Each row is a point on a tangle of strands that fork and nearly touch. The rows are in no order.
Two points are linked if the straight distance between their rows is under 111. Some points are linked to none.
vato: 3,28,-33,-39,-18,21,19,9,10,-41,2,11,-15,-1,50,-12,-71,15,-10,-25,-9,33,13,34,-1,-7,-4
kavek: 34,39,16,-41,-5,-24,-25,-34,-40,-9,-37,-32,-18,0,41,39,19,15,58,3,-6,-37,6,-24,-32,27,1
nenof: -13,8,10,-11,28,23,57,16,16,7,29,34,-24,-5,-20,2,-14,-23,25,19,-35,44,-9,34,69,7,12
pafet: 12,3,22,-1,-25,-2,-3,-3,-20,-3,1,-67,-16,-43,-10,-18,13,46,6,-24,-15,-58,17,4,-4,8,-31
vigol: 5,2,48,-28,-41,-5,37,0,51,8,72,9,5,22,4,47,-30,25,21,-5,-28,36,-42,13,27,-52,6
Gutig: 24,-39,-4,4,-22,-38,-1,-34,-30,-2,-47,49,28,9,-10,-25,17,-9,-35,13,25,10,-9,-37,-43,-2,26
Tumat: 15,-16,19,-12,-32,26,-26,-3,33,-23,5,34,-6,-17,15,4,-42,2,-13,-5,2,5,-2,64,43,41,7
Ret: -10,20,-28,-24,1,33,46,10,1,26,18,-31,-22,17,-26,-53,-42,0,64,-44,47,14,12,-48,6,8,-9
Nepun: 20,-24,44,8,2,-38,-5,-16,4,-43,45,-19,-22,4,-23,21,20,36,-5,20,-29,48,-44,-10,11,-21,-59
motag: -55,26,-2,-1,19,17,38,46,-2,-3,11,-8,10,27,-21,9,-56,-26,53,-4,3,40,-6,-22,27,3,-10
Pinib: 26,29,-6,-12,-2,0,48,38,-57,5,-12,-18,-4,-4,-28,-12,10,8,41,0,33,-27,-28,-73,14,4,26
kaduf: -6,12,4,7,10,-15,17,39,-14,17,-35,16,22,27,-7,-13,-46,-27,5,0,6,-1,-29,-45,12,-1,40
Lodip: 29,32,15,-30,-7,-8,-17,-35,-32,-5,-31,-12,-5,-19,21,21,44,22,17,2,-34,-68,5,-4,-45,20,6
lupom: 0,44,-29,11,15,16,-38,-32,11,29,-22,-7,-48,5,70,-30,40,20,-9,-36,12,-13,53,1,11,-21,-12
golat: -51,27,-6,6,34,2,-35,-32,-10,36,-41,-9,24,14,55,-17,35,-47,-8,1,35,10,29,-49,-31,-24,-10
Lor: 7,-22,50,2,-14,-23,17,-6,12,-12,60,-12,-15,16,-3,3,26,28,10,3,-6,35,-47,-50,-15,-32,-43
tedo: 48,-48,-28,22,-20,-25,-39,12,11,-9,27,3,28,6,-45,39,30,-6,-47,18,-43,-33,-16,73,-19,-14,6
tede: 18,5,24,10,22,5,41,16,15,16,32,25,-23,12,-29,13,-33,-2,40,12,-30,79,-21,15,57,-16,1
dav: -32,39,-39,-34,24,31,16,8,15,-19,-13,24,-1,3,47,8,-75,-23,4,0,-23,29,17,30,-4,12,17
mive: -23,53,-30,-13,30,4,-20,1,-55,-5,-61,-17,9,-14,2,-32,51,-12,26,31,33,-33,-5,-50,-16,43,8
Dulu: -41,13,-39,11,43,-7,-34,-31,-28,10,-55,-5,44,-3,13,-24,42,-15,-17,19,21,-6,11,-45,-66,-9,-4
totef: 25,-16,-16,11,-33,-46,3,-8,-22,-17,-49,56,20,7,-48,-21,18,-17,-39,4,17,-8,-31,-21,-36,4,9
razo: -49,36,-28,-1,6,1,10,49,-40,-43,-14,-17,33,20,-23,-2,23,-3,-6,29,33,-19,-33,-62,-5,18,-4
Ber: 39,-8,58,5,-8,-24,35,3,18,26,50,-11,-1,27,-28,7,2,35,27,1,2,43,-47,-70,-8,-51,-28
kezop: 8,-58,-35,37,26,37,-80,-31,25,29,2,28,10,-25,24,27,-13,23,-11,11,19,23,35,72,-15,21,13
gisir: 7,-28,-8,-9,-3,37,-33,-4,29,-15,17,64,-15,-36,15,15,-13,-4,-10,5,12,6,12,86,17,47,39
lek: -47,11,-20,25,31,12,-29,16,11,-2,-12,-27,3,-14,0,-12,-54,5,-14,3,-28,-6,36,53,7,23,-15
sabi: -46,50,-16,-24,17,9,-6,25,-38,-24,-33,-24,39,-9,-11,-25,26,-23,3,32,44,-33,-9,-62,-19,33,-8
Deleg: 28,3,22,-51,-51,31,59,-16,28,16,21,-16,-14,-7,-4,-15,-40,16,37,-52,10,-8,9,-16,9,-23,-2
kadop: -14,23,-34,-7,0,20,51,44,-62,-7,2,-22,10,17,-40,-10,30,12,36,38,47,-13,-27,-78,15,5,17
Zafo: -20,-46,-3,22,19,-4,-13,18,6,5,1,35,-11,-19,-19,7,28,-37,-35,29,-22,-2,20,56,5,25,45
Vupa: 21,-10,17,29,-6,-25,-10,12,-13,-39,17,-25,2,2,-41,11,20,22,-32,4,-34,0,-48,14,16,-27,-49
tera: -56,6,-20,32,31,8,-6,41,-4,-16,15,-48,-16,4,-19,2,-29,17,10,-8,-21,3,9,35,6,4,-34
kanel: 26,-21,61,15,-49,-28,-4,9,5,-17,-5,25,3,9,-17,13,7,-8,-35,20,-7,2,-23,12,47,8,-6
Puzag: -30,9,14,5,19,-12,-1,15,-19,24,-47,13,51,12,5,-12,-37,-60,1,16,11,8,-11,-46,-15,7,28
zoso: -16,-12,13,-5,-34,9,26,5,18,-32,40,-30,-37,2,-7,-28,-25,11,23,-41,18,22,7,12,11,1,-53
Fusun: -38,-28,3,11,50,0,10,22,19,5,14,13,13,-29,-25,17,53,-63,-26,23,-40,-15,32,33,-8,14,22
Bon: 20,-10,36,-13,6,-11,12,0,33,-25,69,25,-27,-13,3,31,26,13,-4,19,-40,35,-27,63,58,-14,19
Desov: 39,-55,-16,27,-20,11,-44,-64,2,38,-18,-4,43,-30,18,26,43,53,-39,-3,22,-21,15,-7,-37,-29,-3
Fusa: 44,33,0,-23,9,-6,16,11,-54,21,-43,-11,-6,-5,6,-18,-4,-5,49,-8,26,-36,-18,-69,2,7,41
Lafe: 20,-72,-3,13,4,16,-57,-5,30,11,27,51,3,-33,7,38,8,11,-11,10,24,-5,20,78,-7,36,43
zita: 30,58,-15,-33,19,-17,-15,-25,-40,5,-27,-37,-49,4,47,15,4,5,77,-1,22,-15,25,-26,6,33,11
Mot: -1,12,-17,-4,16,-18,36,59,13,-29,23,41,-10,20,8,33,-30,-27,11,3,-29,8,-20,31,16,-5,49
satil: -12,-5,-2,5,-17,16,40,18,10,-12,49,-3,-43,29,-9,-16,-36,6,33,-34,19,42,-7,-16,0,-19,-54
rifav: 32,-29,12,11,14,-14,-18,16,18,-20,50,12,-32,-10,-16,30,59,-7,-35,21,-44,-1,-18,77,48,-10,22
tubo: -39,34,-30,23,32,7,-41,-25,-3,54,-42,-13,-17,16,56,-27,47,-13,-15,-5,27,0,55,-31,-10,-28,-17
posu: -7,-10,54,-34,-46,-14,18,8,47,-22,68,17,0,15,8,45,-10,22,-11,3,-32,18,-36,47,37,-25,8
Gur: 40,-31,-64,43,13,-4,-18,-56,-15,35,-24,-16,28,-12,10,-1,39,47,-39,0,20,0,31,-6,-49,-45,-10
nela: 4,-31,-9,26,1,-27,-35,11,9,-26,-6,5,0,11,23,4,-21,2,-51,-11,-11,-19,9,31,-26,-4,24
naf: 18,26,-6,0,9,11,-29,-36,19,-8,-25,-12,-33,-7,70,-30,-2,22,-14,-35,11,-17,42,-5,3,-3,-2
muzir: -16,-15,-39,54,23,30,-68,-33,24,46,-19,2,9,5,47,-3,-19,11,-33,7,2,22,49,40,-1,-9,-2
tetu: -27,20,-31,-26,30,55,-1,-17,28,-2,-10,47,5,-28,49,10,-26,-36,-19,15,-29,19,35,59,-10,29,32
negef: 10,20,-8,-43,1,4,33,-15,-14,12,15,-44,-62,-6,-6,-31,-11,-7,73,-35,52,1,40,-32,4,40,-19
zar: 21,-32,16,-7,-51,-18,-15,-19,16,-12,-14,17,37,-15,-32,5,52,13,-64,-6,-21,-57,-30,5,-39,-6,5
zage: -13,-12,49,-40,-52,17,60,-5,59,49,49,1,4,18,-15,4,-10,33,28,-16,-22,16,-32,-28,29,-52,-5
kanon: 53,7,6,-17,-5,-13,0,-37,-31,38,-40,16,-14,-4,48,-24,13,-14,20,-3,30,-22,11,-44,-7,1,35
tadol: 36,-28,19,-4,-13,-20,-7,-31,-16,26,-50,34,3,3,31,-43,-8,-20,-8,1,34,-6,-1,-48,-1,2,36
laz: -35,10,-3,10,51,-10,-2,31,-8,-19,-5,5,27,-2,-15,44,30,-74,-7,19,-21,-20,16,14,-44,34,6
donez: -75,18,-11,27,40,2,-10,51,-16,-38,0,-44,9,21,-28,17,-12,-3,-2,11,-13,3,-2,-1,-3,15,-27
Mume: -10,-59,-27,27,15,-17,-23,2,-2,-5,-18,28,4,-1,-15,16,-2,-24,-32,24,-19,7,25,41,-29,17,40
mubo: 32,-57,11,1,-38,5,-29,-44,13,19,-16,8,51,-30,-3,2,36,35,-50,5,-5,-49,-5,0,-50,-2,9
mes: -28,27,13,-23,17,43,52,11,14,11,-2,36,12,-22,-9,10,-25,-64,17,10,-30,15,11,29,42,30,31
Figu: 23,20,-6,-46,-27,21,39,-13,20,-14,10,-9,-15,-10,38,-31,-65,24,13,-42,16,-2,11,-5,13,-5,-2
livab: -36,11,-17,0,0,36,41,33,2,11,34,-12,-7,37,-22,-29,-53,-6,55,-23,34,41,6,-37,10,2,-37
piru: 16,21,-7,2,-10,0,5,-3,-48,-21,-6,-37,-10,-35,-51,-16,56,43,14,-11,-2,-58,-17,-7,-16,4,-41
Tek: 19,9,5,14,-21,-26,4,7,-21,-39,-10,-9,8,-12,-46,-7,46,24,-34,-14,-8,-29,-48,-13,9,-12,-35
rotut: -70,40,12,8,38,-2,-1,40,-16,-37,2,-35,25,9,-17,41,-3,-43,5,18,-7,-6,9,-6,-9,27,-19
kod: 39,3,40,22,7,-10,31,16,20,20,36,2,-17,30,-32,7,-36,28,35,0,-12,60,-41,-20,29,-51,-12
Vez: 13,-19,-6,27,7,-6,-40,-26,10,-11,-11,4,-4,1,64,-14,-5,22,-42,-18,8,-22,29,5,-37,-15,16
sor: 0,-10,27,-59,-53,37,69,-13,43,44,47,-13,-23,13,-18,-7,-4,17,45,-45,-10,0,-1,-34,-2,-27,-11
daf: -26,14,7,18,6,-17,33,52,-20,-15,-2,-2,7,26,-13,4,-40,-12,20,-3,7,13,-28,-35,32,-4,5
Nofam: 1,34,-16,-29,21,-1,-1,-17,-33,6,-9,-60,-60,-8,13,-29,4,8,67,-13,44,-6,52,-22,7,48,-14
lapuv: -22,-20,54,-19,-53,10,19,-17,27,-19,31,-34,-20,-10,-3,-4,-10,28,-4,-28,-1,-10,5,8,29,-13,-39
banov: -14,-20,-57,38,33,-5,-34,-52,-27,42,-51,-7,31,3,4,-14,39,25,-38,8,16,14,32,-22,-43,-43,-15
vazok: -25,16,-34,46,31,18,-54,0,22,33,-12,-32,23,-16,32,-24,-43,8,-33,5,-26,-2,42,35,-7,9,-10
Voni: -42,31,22,-6,25,1,-25,-23,-1,16,-47,-2,42,9,48,-23,-19,-64,4,10,23,13,20,-37,-13,10,-4
Ror: 38,-30,-14,26,-2,-10,-28,25,2,2,38,-10,5,-9,-31,30,31,-2,-32,27,-46,-24,-14,89,23,-5,8
bakol: 46,-8,26,13,-46,-56,8,3,-6,-5,-17,53,13,23,-48,9,17,-17,-44,22,-9,4,-47,0,2,-10,-12
Tolu: 18,-21,43,3,-37,0,-12,8,18,-7,13,37,-20,-3,-10,18,-24,-18,-12,12,3,16,-13,43,74,35,8
vuli: 40,-35,-29,13,-32,-40,-14,7,18,-26,-7,22,40,11,-52,6,39,3,-47,-11,-21,-34,-19,29,-61,-26,-6

Follow the links from the first point to the second, and from the first to the third. Name the last point that the two ways share.
Ret / nela / Desov => golat
negef / Zafo / vuli => golat
lapuv / Puzag / zita => livab
zoso / zita / Vez => livab

A fork is a point with three links, a tip a point with one. Leave the first point through the second and follow the links. Name the first fork or tip that comes.
Nepun / Lor => mes
Ror / tedo => golat
kavek / zita => livab
tadol / kanon => mive
vigol / zage => tetu
nenof / tede => pafet

A fork is a point with three links. Follow the links from the first point to the second and name the forks in between, in order.
Vez / tedo => golat
negef / Desov => livab > golat
zoso / Puzag => livab
Desov / satil => golat > livab

Name the points in between on the shortest way along the links from the first point to the second, in order.
vato / tedo => Figu > Deleg > sor > zage > vigol > posu > Bon > rifav > Ror
Puzag / zar => Voni > golat > Dulu > banov > Gur > Desov > mubo
kanon / vazok => tadol > Gutig > totef > bakol > kanel > Tolu > Tumat > gisir > Lafe > kezop > muzir
zoso / Gur => satil > livab > motag > daf > kaduf > Puzag > Voni > golat > Dulu > banov
